Points, in no order, along strands that fork and pass close to each other.
In the rows, zero is written as 128.
Points whose rows are less than 176 apart are linked; no others are.
<55>: [120  66 137 130 121 132  83 124 105 139 146 117  86 124 112 128 148 162
  95 102 129 115 141 195 119 169 138 122  72 142 125 206  95  67 166 128
 154 147 155 140  97 125 107 140]
<795>: [120 143  91  90 178 162  57 112 108  97  78 104 150 130 110 149 184 106
 122  88 167 146 105 106 132 107  81 119 153  99 145  64 116  92 147  90
 138 125 129 106 119 139  65  83]
<1301>: [124 101 161 125 127 136 115  99  95 147 124 159 110 107 132  58 155 165
 107 179  65 112 150 154 148 134 131 106 123 180 132 131 179 106  92 123
 135 106 101 164  96 143 123 121]
<215>: [141 102  74 162 115 100 129 129 155  77 164 123 151 168 109 133  78 108
 124 109 116 150 118 121 127 110  83 147 133 107 148 175  59 101 133 147
 138 127  99 132 108 132 141  93]
<1009>: [125 147 186 139 110 148 175 148 189 144 116 130 164 169  92 175 118 144
 164 152 144 134 117 106 175 129 130  87 160 165  81  57 134 124 148 131
 165 129  83 125 190 118 117 157]
<791>: [110 119 134 121  97 188 116 133 136 156 162 126 133 157 135 205 103 103
 155  66 151 140  80 178 119 200 164  81 101 139 126 113 123 122 127 142
 147 121 155 146 122  89 112 146]
<61>: [ 69 126 149 104 142 160 106 129 118 137 153 116 114  82 132 138 183 112
 107 109 139 114 148 164 134 153 136 137  99 137 132 123 149 133 154 140
 125 184 142  94 148  97 151 144]
<589>: [111 129  99 101 103  90  98  95 115 106 117 122 130 104 106  93 137 145
  90 167 111 121 166 133 166  96  73 185 147 128 161 186 140 135  57  97
 131 131  90 156 103 135 112  95]
<414>: [131 133 123 150 206  99 121 108  76  94 112 116 162  94 154  94 123 114
 129 169  61 168 151  93  94  63 118 152 134  91 129 122 127  86  85 130
 149 166 117 138  91 166 137 134]
<747>: [146 110 105 143 166 207  70  79 107  94 109 121 134 117 140 161 122 131
 127 154 129 147 120 132 157 116  90 140 128  91 133 117 142 158  59 103
 159 112 166 180 101 126 118 148]
<1261>: [ 99 138 116 116 165 138 112 120 118  96 136 143 178  80 122 135 116 157
 118 185  90 123 144  91 127  90 138 172 126 109 121 103 113 110  84 124
 178 172  88 145 101 169 136 119]
<68>: [106 132 123 155  92 143 118 169 125 161 143 148 115  99 126 164 149 140
 122 113  92 104 141 126 120 144 215 123 106 103 146 111 126 184 162 106
 163 162 120 128 113 163 149 168]
<479>: [119 145  94 115 147 118 125 132 146 107 150 137 166  81 117 120 106 165
 114 189  59 104 151 108 119  98 121 161 154 157 109 154 127 133  95 144
 157 145 115 112 128 156 193 169]
<352>: [ 99 181 129 129  91 134 116 113 153 135 141 137 169 133 111 163  68 104
 146 135 154 133 132 131 168 113 189 104 132  99 147  82 169 171 138  72
 103 136 152 152 136 144 139 152]
<118>: [125 112  85 127  99 143 139 142 160 117 155 122 133 134  94 123 114 119
 111 131 145 129 117 140 169 127  94 146 158 202 141 125 124 127 126 167
 127  83  92 116 169 128 134 107]
<1032>: [117 143 188 141 141  73 150 142 104 172  99 111  81  94 118  55 140 146
  88 148 137  98 128 179  42 107 140 128  80 152 107 150 119 102 146 151
  98 130 134 114 123 160 108 105]
<281>: [104 124 152 134 133 134  79  82  98 112 114 160 148 121 172 124 126 132
 115 133  83 155 162 171 117 149 124  90 117 118 115 148 174 131  99  97
 121 136 175 169  92  81 145 171]
<1138>: [164 107  83 127 145 137 154 123 155 139 150 158 147 125  94 141 102 159
 121 183 115 124 181  79 169 104 118 187 165 123 102 198 140 154 111 122
 179 128 113 112 157 155 199 157]
<377>: [191 111 142 123 137 161 141 185 126 143 133 152 154 169 114 189 131 135
 185  99 151  97 114 109 152 152 120  70 154 137 111  52 118 147 115 121
 135  80 132 154 163 152 101 118]
<800>: [115 111 133 138 140 163 159 108 100 118  82  95 139  87 162 137 131 131
 145 139 172 147 110 139  97 115 109 133 104 158  94 127 111  94  58 129
 137 120 120 112  98  98 112 132]
<588>: [103 153 109  92 117  98  85 124 111 106  89 106 127  91 108  76 148 125
 101 167 102 158 128 105 165  63  82 191 169 178 137 127 136 104 115  94
 120 112  98 120 109 156 141  81]
<1324>: [149 120 194 169 121 134 142 128 106  91  96 117 146 153 157  95 127 120
 156 113 112 218  56 117  90 124 106  97 115 170 137 102 102  81 161 114
 131 124 134 129 134 111 123  96]
<245>: [ 90 142 140 163  93 179 146 145 139 122 144 112 162  83 147 171 124 116
 144 125 107 127 125 114 123 142 195 106 118 107 107  70  99 126 127 125
 154 161 105 101 150 117 133 163]
<1177>: [139 116  99 116 127 111 139 116 119 178 131 153  93 165 131 132 112 141
 160  98 135 108 115 153 126 151 177  99 124 152 147 153 177 180 155 118
 117  90 166 149 103 115 159 183]
<749>: [142  83 102 153 111  95 107 147  95 144 138 149 100 118 161 109 142 162
 109 117  87 134 143 136 118 156 137 159  89 147 139 224  91  80 130 108
 152 146  93 134  87 147 137 142]
<1122>: [187 136  59 153  65 166  94 142 157 121 137 150 150 145 117 184  70 101
 145 135 159 150 121  98 206 137 125 154 137 136 120 106 128 163 105  89
 121  75 107 121 130 150 137 129]
<719>: [113 164  96 113 136 105  65 136 145  67 144 147 153 126 128 134 132 122
 110 122 146 149 138  81 116 124  92 182 114  71 130 138 105 149 169  97
 109 175  98 136 130 127 149 110]
<1415>: [ 77 161 151 132 100 131 143 152 169  92 125  72 137  98 122 142 161 133
 116 124 105 113 107 124  78 123 130 107 135 106 107  77  69 143 146 156
 127 157 107  93 133 104 127 129]
<1017>: [ 79 159 143 113 114  97  88  93 145 111 123 107 153 100 123 100  80 122
 123 154  86 144 135 130 111  91 150 129 119 113 125 107 124 125 149 114
 112 187 161 124 126 139 118 138]
<821>: [ 96 187 152 110 112 122 153 125 185 111 131 105 165 143 112 173 137  98
 132 113 151 146 131  99 136 132 150  82 169 102 118  52 170 168 188 136
 112 124 168  96 204 103 115 157]
<37>: [145 138 152 146 141 148  85 171 101 100 105 144 182 128 153  83 147  98
 139 112 127 185  72  76 107 126  94 100 134 145 140  69 101  52 169  94
 142 114 102 115 124 147 117  50]
<437>: [132 117 161  95 172 149 167 169 119 160 142 140 123 157 125 165 135 135
 167 104 183  64  91 142 112 185 143  69 127 160 128  68 146 136 112 172
 142  97 123 152 129 109  80 116]
<762>: [127 120 124 141 150 137  67 132 135  97 128 145 128 113 123 130 143 161
 116 162 111 139 169  83 114 124 117 157 114  68 105 142 121 195 160  99
 167 165 142 154 122 132 166 169]
<1288>: [148  87 138 129 172 126 151 104 113 157 152 156 135 124 147 122 148 135
 106 184 105  92 189 114 185 131  80 135 145 112 163 156 189 134  18 146
 160  97  83 181  98 116 145 139]
<988>: [110 105 166 144 135 166 101 118 125 127 136 124 107 102 104 170 148 158
 131 160 123  81 183 120 172 141 137 132 113  43 114 146 138 196 123  93
 201 162 173 173 112 122 156 173]
<1336>: [197 145  60 166  87 141  72 127 116  70 143 160 142 120 154 128  54  75
 133 129 149 168 121  76 174 131 105 189 109  98 138 145 126 146 105 102
  91 112 124 120 142 155 136 109]
<459>: [ 90 147 153  94 156 140  85 111 100 121  73  97 141 103 135 118 162 116
 134 116 189 147 113 112  98 119 116 116 105 118  95  46 115  98 133 109
 128 141 116 124  95 117  60  84]
<748>: [102 123 167 160  96 151 154 152 134 209 140 143  94 146 128 166 136 123
 144 124  89  91 138 146 179 151 205 109 113 134 126 116 153 136 150 131
 156 154 106 126 133 110 160 192]
<1092>: [ 86 147 163 146 130 131 128 109 115  57 126  88 181  96 135 107  93 126
 125 153  85 140 120 168  91  96 127 100 120 123 110 104 100  67  87 132
 105 151 139 152 121 130 115 105]
<1236>: [181  44 148 146 147 141 150 143 124 181 142 155  50 168 131 116 124 179
 101 147 125 110 123 174 152 175 141 127 141 184 139 194 105  60 119 178
 158 107 119 147 125 130  78 108]
<801>: [176  26 170 117 130 168 124 138  80 148 144 128  86  98 118 105 152 178
 116 162 123 134 138 137 172 159 119 127 132 173 128 155 112  68  99 144
 161 103 106 153 112 162  79  62]
<514>: [ 78 217 152  85  77 116 137 123 193 158 174 107 141 117  98 160  92 108
 134 154 103 107 135 123 159 109 172 113 135  89 136 101 155 178 120 120
  84 150 142 119 139 129 166 170]
<552>: [113 137 142 148 111 101 158 161 165 100 126 105 126 149 101 138 156 143
 142 140  71 104 130 102 138  83 111 121 171 110 123  91  63 152 134 138
 122 133  74 129 126 126 154 126]
<997>: [123 150  80 127 107  94 160  88 183 148 143 124 159 124 132  97  55 104
 115 163 117 158 129  86 133  91 148 186 137 139 139 140 105 112 107 152
 121 153  94  78 143 145 133 125]
<1332>: [180  86 100 156 144 104 157 164  99 117 128  93  73 139 112 139 170 125
 148  66 152 104 107 151  98 143 100 124 118 141 144 139  81 107 177 181
 148 120 135  87 149 153  72 134]
<162>: [ 85 167 191  99 113 104 109 140 140 180 126 157 127 116 130  95 178 147
 130 147  90 128 116 100 142 135 164 103 143 141 141  59 124 130 165  89
 108 146  94 141 104 148 148  94]
<1148>: [ 95 141 136 120 120 137 154 143 161 185 126 153 108 165 130 155 173 142
 127  89 136 119  84 138 111 175 166  97 155 168 141 115 123 119 187 127
 143 123  96  87 122 101 134 132]
<1439>: [180  67 111 121 163 141 102 178  91 132 170 134  83 120 161 167 155 144
 159 132 153  84 167 132 146 187 114 119 120  79 136 164 112 155 108 116
 123 114 144 175 113 124 141 170]
<1337>: [127  97  99 142 117 106 155 133 154 122 158 120 101 152  87 129 134 154
 125 144  77  84 145 147 152 114 116 118 163 111 142 176 104 152 122 140
 141 116 100 165 128 138 156 166]
<1416>: [141 138 123 106 145 164  68 130 130 141 130 169 153 129 103 129 106 123
 122 132 187 129 153  98 169 122 151 133 114 106 143  84 170 174 137  73
 117 145 140 160 151 164 109 107]
<844>: [111 126 144 162 118 127 154  98 180 145 143 107 113 176 107 140  97 120
 122 110  85 150 107 144 112 126 145 119 120 116 122 139 102 141 167 174
 157 176 134 118 173 103 127 175]
<263>: [136  96 179 115 165 178 113  93 100 139 104 120 117 136 145 147 132 142
 151 132 164 148  95 125 110 155 114 114  82 123  99  86 121 120  82 141
 144 131 122 160  82  96  63  97]
<743>: [219  94 111 103 148 159 102 148 117 106 114 119 130 174 104 181 141 134
 170 120 139 150 109  99 190 109  77 119 167 118 134  90 114 145 123 100
 103  72 164 156 154 149 120 108]
<298>: [127 138 134 109 144 157 171 156 133 128 144 139 156 156 129 185 167 124
 151  60 158 133  84 152  98 188 116  77 161 174 121 115 106  73 142 130
 138 103 123  74 166 100 111 100]
<7>: [156 120  57 152 163  89 118  84 145 136 134 147 148 164 148 117 102 130
  92 138 123 169 128 141  62 126  77 149 103 105 151 212 129 112  96 138
 153 110 113 144  61 128 145 153]
<1049>: [186 100 126  99 144 122 104 169  85 105 118 115 127 146 109 117 168 118
 127  97 180 168  90 132 108 111  39 135 128 148 123 145  82  64 148  93
  91  68 142 123 123 159 123  36]
<1058>: [125 175  83  99 102  93 154  88 159 112 126 119 163 119 131  82  74 100
 139 127 173 149 106 100 124  98 159 156 127 123 121  99 114  81 168 124
  77 153 126  53 166 156  89  89]
<1306>: [101 106 151 129 163  75 137 154 125 143 149 113  93 133  99 112 154 157
 122 122  81  97 128 154  74 133 174  90 115 132 143  96 120 144 197 187
 153 135 150 145  97 165 116 141]
<875>: [165 120 140 123 193 159 142 131  89 142 113 114 118 116 145  88 165  94
 120 108 188 192 117 115 101  99 108 147 116 137 156 124 143 121 125 136
  91 141 123 110 162 139 120  88]
<1166>: [101 148 155 139 143 106 157 132 121 175 116 127 127 107 139  86 133 139
 124 127 178 123  89 160  45 146 153 103  75 169 117  85 113  90 137 150
 114 106  97 133  84 159  94  96]
<568>: [100 184 132  99  80 117 137 123 177 200 176 137  83 131 110 133  87 121
 107 133  90  79 149 148 146 143 185 151 116  94 137 195 164 189 121 148
 106 161 147 125 147 116 173 184]
<1215>: [134 130 157 146 100  93 141 123 136 155  82 146  89 152 167  65 120 141
 135 141 129 150 112 110  94 118 147 139 131 117 118 151  97 162 124  96
  79 137 101 146 103 110 117  97]
<475>: [150 154 124 131 110 117 164  88 150 114  99 148 178 102 163  69  85 127
  87 181  96 134 170 125 106  80 107 142 178 102 113 174 147 122  36 140
 109 125 126 124 150 116 125 121]
<806>: [ 92 139 164 120 113 141 103  76 124 103  97 132 150 132 127 117 103 144
 138 151 108  90 143 158 167 110  97  86 151 124 120 122 180 140  57  84
 118 118 164 178 106  82 137 142]
<24>: [147 111 101  94 156 112  59 142  84 101 107  94 127 125 112 137 186 115
 143  68 162 137 123 133 111 140  87  99 129 112 138  86 129 125 202 106
 131 111 185 102 124 146  82 115]
<1080>: [119 120 208 138 115 167 137 160 119 152 126 149  88 140 128 147 149 120
 114 108 163 138 116 151 145 149 177 108 144 129 146 107 154 180 160 128
 102 144 166 147 172 114 108  88]
<863>: [ 90 155 157 101 135 120  97  93 135 152 117 128 137 112 119  58 149 145
 116 174  96 155 106 134 134  98 114 126 131 199 137  82 145  94 128 111
 114 130  95 147 107 151 139  93]
<131>: [141 140 150 120 125 139 137 127 124 128  96 137 116 152 164 108 160 103
 138 111 176 174 118  78 147 118 120 141 140 107 121 111 125 146 145  89
  62 140 106 110 153  94 130  92]
<894>: [107 116 129 162 125 110 147 115 137 179 125  99  69 172 115 127 121 146
  84  83 109 106 112 220  97 150 167 137  77 156 133 191 109  65 146 181
 157 139 135 124 114 121 100 173]
<753>: [123 122 127 149 115 114 127 101 106  96 102 108 130 123 113 101 115 140
 123 117 120 133 115 192  97 100  89 116 114 163 115 164 117  92 106 119
 109 112 149 130 115 125 120 112]
<934>: [114 147 184  95 105  94 185 155 174 165 132 134 103 141 125 137  93 120
 146 140 152  78 155 100 126 135 189 123 145  92  71 151 154 188 165 162
  79 136 177 119 166  86 162 133]
<720>: [ 81 110 140 119 118 135 136 125 152 124 145 102 102 149  76 183 142 146
 148 118 120  71 143 146 153 125 137 104 152  77 121 132 126 193 156 127
 171 134 161 163 120 107 159 169]
<979>: [135 126  87  84 157 174  71 137 143 136 162 187 170 145 122 135 124 138
 115 135 175 154 117 111 150 151 121 128 123 161 146 114 149 124 134  89
 119 109 110 156 122 145 156 104]
<915>: [178 102 133 121 146 193 149 128 121 117  93 123 156 166 123 223 148 118
 162 104 134 172 100  92 203 111  87 131 183 149 130  79 119 114 100 103
 165  90 144 106 149 118 140 126]
<776>: [145 105 154 150 133 151  65 122  72  98 117 158 146 101 139  70 132 143
 102 180  64 162 154  98 152 117 105 129 116 139 104 118 150  90  93 103
 141 115  91 184  99 151 115  94]
<772>: [181  99  39 129 130 108  54 163  88 102 146 119 159 109 174 166 119  91
 146 121 130 157 120 105 139 147  72 166 115 147 150 128  92  77 109 114
 148  99 128 100  74 165 137 134]
<566>: [133 112 163 128 181 148 142 154 117 145 119 121  80 127 120 125 210 145
  98 124 183 118  99 145  96 166 102 128 116 165 133  82 108  86 155 181
 153 115  73 103 125 129  55  87]
<1091>: [ 89 150 158  85 128 138 183 159 158 147 143 122  79 140 107 144 142 130
 113 123 166  72 123 136 110 142 159 145 154  90 112 163 118 174 153 166
 100 161 133  96 150  82 166 109]
<1384>: [113 149  93 141 153 156  96  90 111 100 119 131 154 109 153 166 129 107
 129 161 107 163 138 115 198  96  98 177 150 128 161 128 163 136  77  89
 136 121 125 151 109 125 174 170]
<870>: [ 93 108 211  91 167 149 179 136 117 136 116 126 154 146 137 171 142 130
 173 108 175 103 102 107 117 144 157  66 137 122 122  77 152 135 115 130
 151 133 157 152 125  81 126 115]
<371>: [179  73  64 139 142 108  96 163  84 125 152  82  98 110 147 150 169 107
 153  90 141 115 126 155 111 152  74 123  80 155 146 137  95  73 131 152
 139  90 134  89  98 149 108 162]
<1367>: [131 127 169 143 166 110 137 144 138 146 147 116 122 115 122  58 121 153
  74 163  64 114 126 159  31 125 140 103  88 133 121 146 123 122 145 196
 140 146 125 133 117 152 136 125]
<45>: [ 76 190 200  80  67  97 103 155 172 144 150 132 123 107 108 136 153 124
  99 133  98 127 148 115 137 117 167 124 147 103 138 101 129 186 169 106
  68 152 152 137 128 131 157  89]
<1409>: [106 177 151 110 125 140 184 141 114 111  97 107 165  95 144 142 157 125
 161 124 108 117 134  83 153  64 175 115 173  97 147  68 117 121 102  74
  97 148 119  99 151 146 153 122]
<498>: [137 155 121 148  76 110 140 150 173 147 125 161 136 177 119 144 139 130
 139  83 101 135 101  98 121 151 179  93 155 123 119 109 116 150 236 101
 126 109 114  83 139 125 165 133]
<351>: [155 116 107 147 195 116 136 101  90 134 115 111 126 108 123  70 148 107
 102 138 113 190 123 126  78  66 100 157 110 119 173 166 152 120 123 129
 133 152 126 104 111 174 145 125]
<159>: [101 169 130 126 125  80 141 144 118 119 135 107 108  97 159 116 128 112
 119 118 129 115 157 145  56 133 156 134  98  89 127 166 141 180 128 145
  66 139 167 128 114 106 157 151]
<976>: [ 95 134 176 105 148 120 185 100 120 159 140 115 135 122 133 146 106 121
 143 100 149 149 111 171  90 156 185  91  91 171 133 110 161 100 150 176
 155 162 178 120 166 116  85 153]
<1158>: [155 122  71 145 139  82 118 104 110 108 102 148 157  93 140 108 118 144
  76 162 138 125 170 141  66 116  56 174 118 102 100 220 121 102  66 137
 173 108 118 119  89 134 119 134]
<1346>: [123 126  95 115 154  90  96 100  92 113 129 138 115 102 152 112 170 158
 117 142 100  96 177 158 117 148  81 138 118 101 148 192 169 143  86 101
 135 129 145 160  90 106 145 194]
<1390>: [105 147 150 124 132 134 171  83 165 140 106  89 122 133  98 138 121 125
 153 171 110 101 129  97 182  62 110 138 162 120 139  95 157 165  81 132
 144 142 120 112 140 113 156 171]
<404>: [139 145 151 169  94 121 143 111 153 131 128 137 132 129 146  80  81 106
 118 161  97 110 178 150 146 120 125 110 135 107 112 132 152 152  77 142
  84 133 124 151 182 105 108 150]
<539>: [129  85 172 112 151 144 129 146  86 150 103 119  82 113 115  80 188 153
 117 149 154 119 118 130 144 122 114 142 126 158 138 107 111 110 112 137
 136 129  80 146 118 148  78  52]
<52>: [128 137 121 128 144  70 100 153  79  76 126 109 106  88 128  94 163 151
 100 128 118 107 168 155  61 116  85 147 101  69 126 207 125 153 129 113
  97 140 142 153 105 137 146 133]
<1201>: [ 95 177 177  96 111 102 145 115 180  83 128  76 184 140 128 127  75 127
 132 177 134 165 109 105 121  95 159  86 161 116 118  58 157 146 170 132
  91 128 206 138 194 129  97 147]
<444>: [143 170 148 158  85 106 165 145 188 114 128 127 155 181 112 145 106 121
 148 104 120 145  97  87 119 148 145  78 158 133 115  63 112 137 207 138
 140 117 108  95 201 120  94 143]
<709>: [116 136  82 125 104 118 114 157 110  55  97 105 166  85 130 136 121 114
 106 144 129 155 130  78 172  85  94 188 186 162 117 113  92 120 103 118
 123  86  97 102 120 130 150  77]
<185>: [147 151 106 138 120 117 146 142 118 105 172 161 132 102 144  92 128 132
  80 145  91 129 161 149 109 134 108 173 116 127 148 233 150 139  98 138
  83 137 110 131 162 143 185 117]
<1073>: [113 108 129 142 139 142 165  74 129 164 144 116 110 155 109 135  95 121
 136  95 107 111 136 199 126 136 154 111 113 125 138 172 145 116 114 171
 162 157 171 129 155 106 109 168]
<923>: [154  69 112 144 141 118 161 147 113 184 122 141  85 128 145 105 131 148
 116 122 142 107 139 136 126 141 155 162 110 170 128 179  87  94 123 165
 162 142  99  98 116 143 107 115]
<624>: [151 117 163 145 127 182 155  98 130  76 105 113 150 154 122 172 115 127
 151 114 135 208  63 132 135 117  98 124 153 174 134 108 113 109 113 124
 159 133 148 130 169 116 103 111]
<129>: [131 133 124 162 124  78 139 138 116 156 121 127 102 138 146  96 131 124
 154  95  97 125 103 146  87 147 173  87 108 180 154  91 142 153 180 159
 116 107 142 137 115 144 122 171]
<1002>: [147 153  97 114 131 105 157 139 131 124 131 135 170 126 159  94  76 114
 158 103 202 137 108 107  78 143 156 110 112 151 114 100 118 111 158 128
  76 111 143 100 161 144 104 106]
<154>: [145  97  94 131 148 102 135  84 101 147 130 145 129 144 134 132 145 126
 135 158  87 151 164 123 202 101  97 141 171 154 180 162 186 129  67 105
 140  88 120 149 101 128 167 162]
<835>: [155 121 114 148 102 150 150  88 142 176 114 155  88 160 118 134  95 132
 150 134 140  99 136 126 178 126 145 130 130 105 140 163 188 198  97  94
 136 124 137 143 124 113 150 179]
<570>: [162 131  43 149  91 160 146 121 133 115 155 142 124 134 127 163 110  82
 159  79 121 140 112 118 170 150 140 147 128 154 111 153 131 127 160 133
 128 104 135  63 167 116 176 173]
<43>: [125 120  75 159  92 176 140 136 135 112 150  98 120 125 134 176 155  91
 132  87 131 152  96 153 157 141 101 134 135 167 155 117 110 118 117 146
 140 111  99  89 144 106 137 145]
<716>: [130 173 134 170  78 143 177  77 172 154 110 111 129 158 105 162  81 100
 165 168 140 104 152 127 226 102 117 136 140  82 105 133 188 166  80  78
 136 128 116 135 131 111 173 186]
<95>: [104 152 112 119 127 103 137 152 109  83 108 121 156 108 118 115 136 144
 161 127 104  89 128 109 118  76 136 116 154 126 140  72  99 151 113  95
  96 113 112 152 107 152 138 109]
<1225>: [122 185  79 124 113  74 176 127 140  96 145 106 132 108 141  99 114 100
 146 114 124 114 116 134  75 121 138 138  97 136 104 153 127 114 154 161
  53 106 123  77 127 114 179 160]
<981>: [160  90  92 102 105 181  68 149 134 146 149 160 143 127 141 180 115 140
 150 150 153 116 127 109 200 168 101 140 128 160 120 110 128 125  78  83
 144  93 105 151  98 127 136 125]
<127>: [ 90  93 125 119 154 120  87 145 149 121 179 109 100 148 105 137 153 124
  92 106 145 117 140 176 108 173 109 109 103 126 132 164 116 122 206 168
 136 153 149 130 131 100 142 153]
<1191>: [144 162  83 147  79  91 139  81 144 103  88 138 150 108 140  70  66 132
  84 139 117 126 138 157  66  96 105 156 119 119  95 201 122 105  81 133
 112 121 129 103 109 125 117 118]
<857>: [ 87 125 192 140  95  91 156 189 155 171 117 152  67 146 139 165 142 117
 112 112 145 111 140 125 112 146 210 130 167 130 141 112 162 177 206 177
 109 128 208 139 140 121 104  98]
<213>: [122 141 115 119 138 138  76  82 108 119  98 149 149 105 111  75  60 138
 128 153 123 132 133 134 136  89 157 131 126 138 134 100 173 144 121  85
 133 153 166 145 132 171  91 123]
<999>: [154 124  58 153 100 125 153 141 133 155 151 136  77 182 114 158 115 109
 170  79 118 100 118 132 157 165 157 125 129 124 106 160 140 165 175 159
 119  76 128 122 143 109 171 215]
<991>: [ 84 128 125  87 161 182 115 121  97 121 144 109 121  57 117 124 180 131
 118 133 148  64 144 126 153 133 135 139  84 126 152  89 170 138  94 136
 155 155 107 128 107 134 133 136]
<401>: [114 121 126 179 133 102 141 121 168 109 144  93 148 168 122 112  94 109
 133 116  89 161  88 134  65 113 115 112  93 108 152 125  76  94 165 177
 158 160 109 118 104 121 126 139]
<927>: [ 73 144 163 105 103  63 147 157 149 169 109 117  55 144 123 137 145 132
  99 101 165  75 136 159  85 148 183 148 124 115 123 147 112 151 190 170
  95 140 182 103 102 101 106 104]
<1103>: [ 93 150 196 102 178 150 184 136 129 127 113 122 182 145 151 161 189 131
 140  94 144 158 109 108 107 143 151  65 167 130 132  65 127  78 149 119
 127 135 130  99 168 100 112 101]
<319>: [ 94 109 159 139 115 149 136 142 139 145 144 122 138 133 151 195 110  98
 144  62 146 158 124 138 104 192 186  96  99 131 103 105 132 125 184 168
 181 162 193 120 169  94  95 159]
<805>: [221 103  63 134 115 148  87 117 136  89 142 157 103 162 110 104  95 107
 130 121 166 154 117  92 162 147 100 162 107 107 113 164 136 167 161 129
  85  96 149 116 160 136 129 107]
<99>: [158  79  84 136 153 160 112 157 105 149 162 142 109 119 120 152 151 134
 142 112 145 106 139 123 149 152 159 111 118 118 158 106 124 154 139 129
 157 122 120 131 119 166 117 162]
<1426>: [136 138 124 109 151 156 100  63 101  98  77 147 155 105 162 111 106 123
 108 165 140 111 149 139 160 102  70 137 153  93 135 145 186 116   4  94
 133 119 145 176  94 100 101 116]
<1282>: [174  63 143 136 168 177 105  83  83 120 134 168 151 108 145 114 141 150
  95 184  73 153 188  99 173 135  99 139 137 101 117 144 174  97  52 137
 185  97  97 171  93 136 114 126]
<942>: [144  87  96 103 120 123 102 158 100  80 108  97 135 110 104 121 143 137
 122 124 175 127 141 115 145 107  56 153 145 150 110 135  65  95 107 121
 126  89 112 125 115 135 102  55]
<94>: [139 162  75 107 123 116 112  81 147  91 144 152 127 131 120 115  92 108
 131 124 168 138 143  99 125 137 138 185  98  69 100 168 135 170 155 121
  82 155 149 108 143 115 148 118]
<1037>: [111 138 126 100 109  86 135 151 137 143 137 147 126 142 132 109  86 119
 128  86 202  96 143 143  90 156 165 124  97 120 102 139 111 148 171 138
  79 128 160 131 136 125 101  73]
<275>: [193  97 143 131 144 104  84 170  83 142 113 125 118 150 140  81 163 114
 159  97 148 169  77 106  94 142  63 111 114 149 135  88  80  59 170 120
 144  96 113 121 111 184  77  42]
<8>: [137 119  97 151 100 110 158  84 184 145 121 120 124 162 104 107  68 125
 129 142 106 146 119 120 147 115 125 148 141 186 113 134 124 125 145 175
 151 133 110  99 180 113 106 155]
<629>: [ 99 167 167 102 123  96 127 126 127 171 148 157  95 100 153  99 149 155
  73 156 106 103 160 176  96 142 126 171  95 118 138 230 149 118  83 126
  90 179 111 132 117 110 143 127]
<83>: [155 127  83 158 125  90 203 173 129 115 141 114 111 160 133 125 124 110
 153  69 132 106 103 136  81 138 137 123 125 140 114 159  77 103 175 184
 101  95 108  87 137 125 153 121]
<972>: [110 128 156 153  99  95  95 141 129 146 127 162  90 132 164 100 133 159
 105 137  89 104 149 146 111 154 141 147 101 114 121 184 106 142 112 113
 109 159  95 167  89 100 125 127]
<591>: [134 157 119 124 133 189 177 163 105 104 120 131 165 109 127 186 144 112
 175  98 164  76 142  85 195 100 138 116 163  89 117  94 144 144  90  75
 127 116 136 110 168 124 187 132]

A fork is a point with three links. Follow the links from the first point to the second and name the forks in between, in order.
<753> / <1103>: <1416> <514> <863> <588>
<981> / <1009>: <1416> <514> <863> <588> <444>
<716> / <351>: <1177> <8> <844> <1073> <55> <749> <972>
<1158> / <1148>: <1191> <753> <1416> <514> <863> <588>
<857> / <1261>: <927> <8> <844> <1073> <55> <749> <972>
<1049> / <1092>: <588> <863> <514> <1416>

A fork is a point with three links, a tip a point with one. Leave the first point through the second and follow the links. Name the first fork or tip that comes.
<498> / <1148>: <588>
<1122> / <1336>: <552>
<1426> / <806>: <772>
<1324> / <624>: <444>
<1337> / <720>: <1416>

Follow the links from the first point to the second, and from the first to the third. Name the last point that the two ways share.
<753> / <68> / <298>: <1416>
<61> / <1166> / <716>: <1177>
<981> / <459> / <1049>: <1416>
<539> / <319> / <1080>: <1073>
<1215> / <1306> / <1091>: <8>
<1017> / <1009> / <1332>: <863>
<52> / <37> / <263>: <863>
<1002> / <801> / <1367>: <8>
